Each row is a point on a landscape with many peaks, with its height.
From any point a climber steps to the highest of the 3 points nearest to it. It stops when none of these is higher. Distance is the straight distance between rows; heights are no part of it.
<769>: [ 34  16  28 -14  13  32  -8  21  11   7  -2]  (h 179)
<595>: [-23   4 -25  23 -34 -17  52   8  -7  23  13]  (h 138)
<30>: [ 13 -22   6  10  -9  -5  79  32   1  22  37]  (h 754)
<648>: [-16 -15 -16  -2  30 -30 -59 -33  23 -67  -6]  (h 291)
<687>: [  2  -3 -11   0  18 -26 -62 -40  -3 -33 -11]  (h 335)
<536>: [-39   3 -30  31 -32 -41  34  -5 -23  25   8]  (h 209)
<422>: [  1  11  -1   0  -3  -4 -31 -20 -15   6 -18]  (h 629)
<443>: [-44  13 -19  29 -31 -45  20 -18 -26  19   2]  (h 134)
<614>: [ 16 -20  11 -37  38  45 -35  36  25 -34  -6]  (h 127)
<20>: [ 20 -10  36  -8   4   4  72  29   3  28  24]  (h 589)
<204>: [ 21 -20  10   6  -5  -3  82  35  -2  24  35]  (h 765)
<529>: [ -9 -28  -9 -33  35  20 -47   4  14 -47 -14]  (h 280)
<694>: [-12 -13 -21   4  24 -34 -65 -43  24 -66   2]  (h 288)
<253>: [ 41  11  45 -14  17  26  19  28  11  18  11]  (h 140)
<275>: [ 21  14   9  -9   7  30 -17   9   6   3 -10]  (h 445)
<116>: [-32  21   5  27 -19 -39  -6 -37 -31   9  -7]  (h 289)
<701>: [  9   9  -7  -6  13  13 -41 -10  -4  -3 -18]  (h 548)
<44>: [ -8  12   4  27  -4 -37 -45 -45 -16 -16  -8]  (h 764)
<153>: [13 18 14 -6 -8 19 -2  1  1 15 -8]  (h 418)
<651>: [-18  19   0  11 -20  -2  12 -10 -14  21  -6]  (h 391)
<269>: [-20  -2 -47  27 -38 -26  50   8 -13  22  17]  (h 119)
<170>: [ 13  -4  -3 -23  20  34 -46  13   6 -17 -10]  (h 344)
<31>: [ 29 -32   8   2   2  -5  89  37  -8  26  40]  (h 753)
<83>: [-10  14  12   8 -20   6  32   2  -1  26   3]  (h 409)
<114>: [  5  -1 -11  -8  18  -4 -51 -15  -9 -16 -15]  (h 499)
<357>: [-29  12   1  14 -19 -21   2 -26 -19  16 -13]  (h 358)
<340>: [  0  18  16   2 -14  18  17   4  -2  24  -7]  (h 395)
<467>: [27  0 38 -7  7 10 55 26  3 26 24]  (h 362)
<643>: [ 32  13  41 -12   8  22  34  23  10  24   8]  (h 204)
<261>: [ 13  17  26  -6 -10  22  25  10   8  23   5]  (h 384)
<195>: [ -5 -19 -18 -15  31  -5 -58 -15   7 -44 -11]  (h 292)
<524>: [-12  -5 -25  24 -35 -13  56  18  -2  25  22]  (h 792)
<286>: [ 22   6   1 -11   8  25 -38  -2  -2  -1 -17]  (h 497)
<486>: [17 15 30 -1 -8 16 35 20  7 22 10]  (h 328)
<101>: [  0   2 -11  14  11 -41 -66 -48   8 -50  -4]  (h 88)
<437>: [-10  -3 -65  32 -47 -43  53   3 -20  29  19]  (h 52)
<626>: [-30   5 -24  24 -30 -22  41  -1 -13  26   7]  (h 635)
<51>: [ 25 -30  32 -11  10   0  84  33  -2  28  31]  (h 722)
<439>: [-30  11  -6  14 -24 -11  25  -7 -11  25  -1]  (h 277)
<474>: [ -7   9   7  11 -21   5  53  13   6  26  12]  (h 685)
<260>: [  3   2  -7  -1  13 -15 -51 -29 -11 -15 -16]  (h 440)
<461>: [ -2  10  -2  10   2 -28 -47 -37 -12 -16 -15]  (h 161)
<707>: [ 28   9   9 -22  16  35 -28  16   6  -4  -8]  (h 360)
<450>: [ -2 -25  -2 -35  35  36 -49  17  20 -40 -15]  (h 261)
<381>: [-22 -36   0 -41  45  26 -52   2  31 -56 -19]  (h 256)
<755>: [ 30  -1   7 -23  23  38 -30  22  17 -12 -12]  (h 235)
<267>: [ -6  17   8   5 -13   4  -4 -14 -10  19 -15]  (h 414)
<390>: [  8  17   9  -5  -2  14 -17  -2  -4  14 -14]  (h 424)
<715>: [ 10 -16 -11 -21  21  17 -52   1   4 -21 -15]  (h 448)
<287>: [-36  12 -14  23 -26 -27  20  -9 -21  20  -2]  (h 147)
<239>: [ -5 -26  -3 -38  37  38 -42  20  22 -49 -15]  (h 260)
<500>: [  1 -13 -50  29 -43 -18  66  20  -6  26  24]  (h 145)
<427>: [  0   1   7  11 -28   5  59  19   3  24  18]  (h 447)
<93>: [-27   7 -11  19 -30  -6  45   6  -6  27  10]  (h 110)
<491>: [ -5 -12 -16  -7  27 -28 -61 -35   6 -47  -5]  (h 295)
<88>: [  9   2  20   4 -14   8  60  18   8  26  18]  (h 405)
<588>: [ 25 -10   4 -25  28  43 -36  29  17 -24  -6]  (h 192)
<672>: [-12 -27 -10 -26  41   1 -58 -13  18 -50 -14]  (h 290)
<156>: [-18  19   2  27 -12 -39 -32 -47 -24  -8  -9]  (h 5)
<502>: [-22  11   1  14 -27  -3  36   4  -2  22  -1]  (h 293)
<617>: [-10  16   5   9  -5 -19 -23 -33 -18   7 -13]  (h 476)
<285>: [  1   7  -6  17   9 -37 -57 -47  -5 -25 -12]  (h 795)
<181>: [  8 -13 -25  23 -27 -13  76  22   0  22  33]  (h 390)
<167>: [18 17 22 -3 -5 23  8  7  3 17  0]  (h 410)
<767>: [-12 -37  10 -48  44  45 -41  17  33 -54 -18]  (h 233)
<499>: [-18  18   1   9 -16  -9 -10 -23 -14  11 -14]  (h 398)
<401>: [ 38   5  21 -23  21  36 -24  31  15  -7   0]  (h 245)

For each start below, name the point where the climber stops.
<643>: <204>
<707>: <422>
<588>: <422>

Call two points neighbours if one is among the 3 nearest of the other. Go from one point of each pair to the other, from neighbour to neighbour, staying as high as possible. Name the lowest point that can't be avoided.
<285>, <422>: <687>
<204>, <626>: <287>
<524>, <204>: <181>
<422>, <474>: <340>
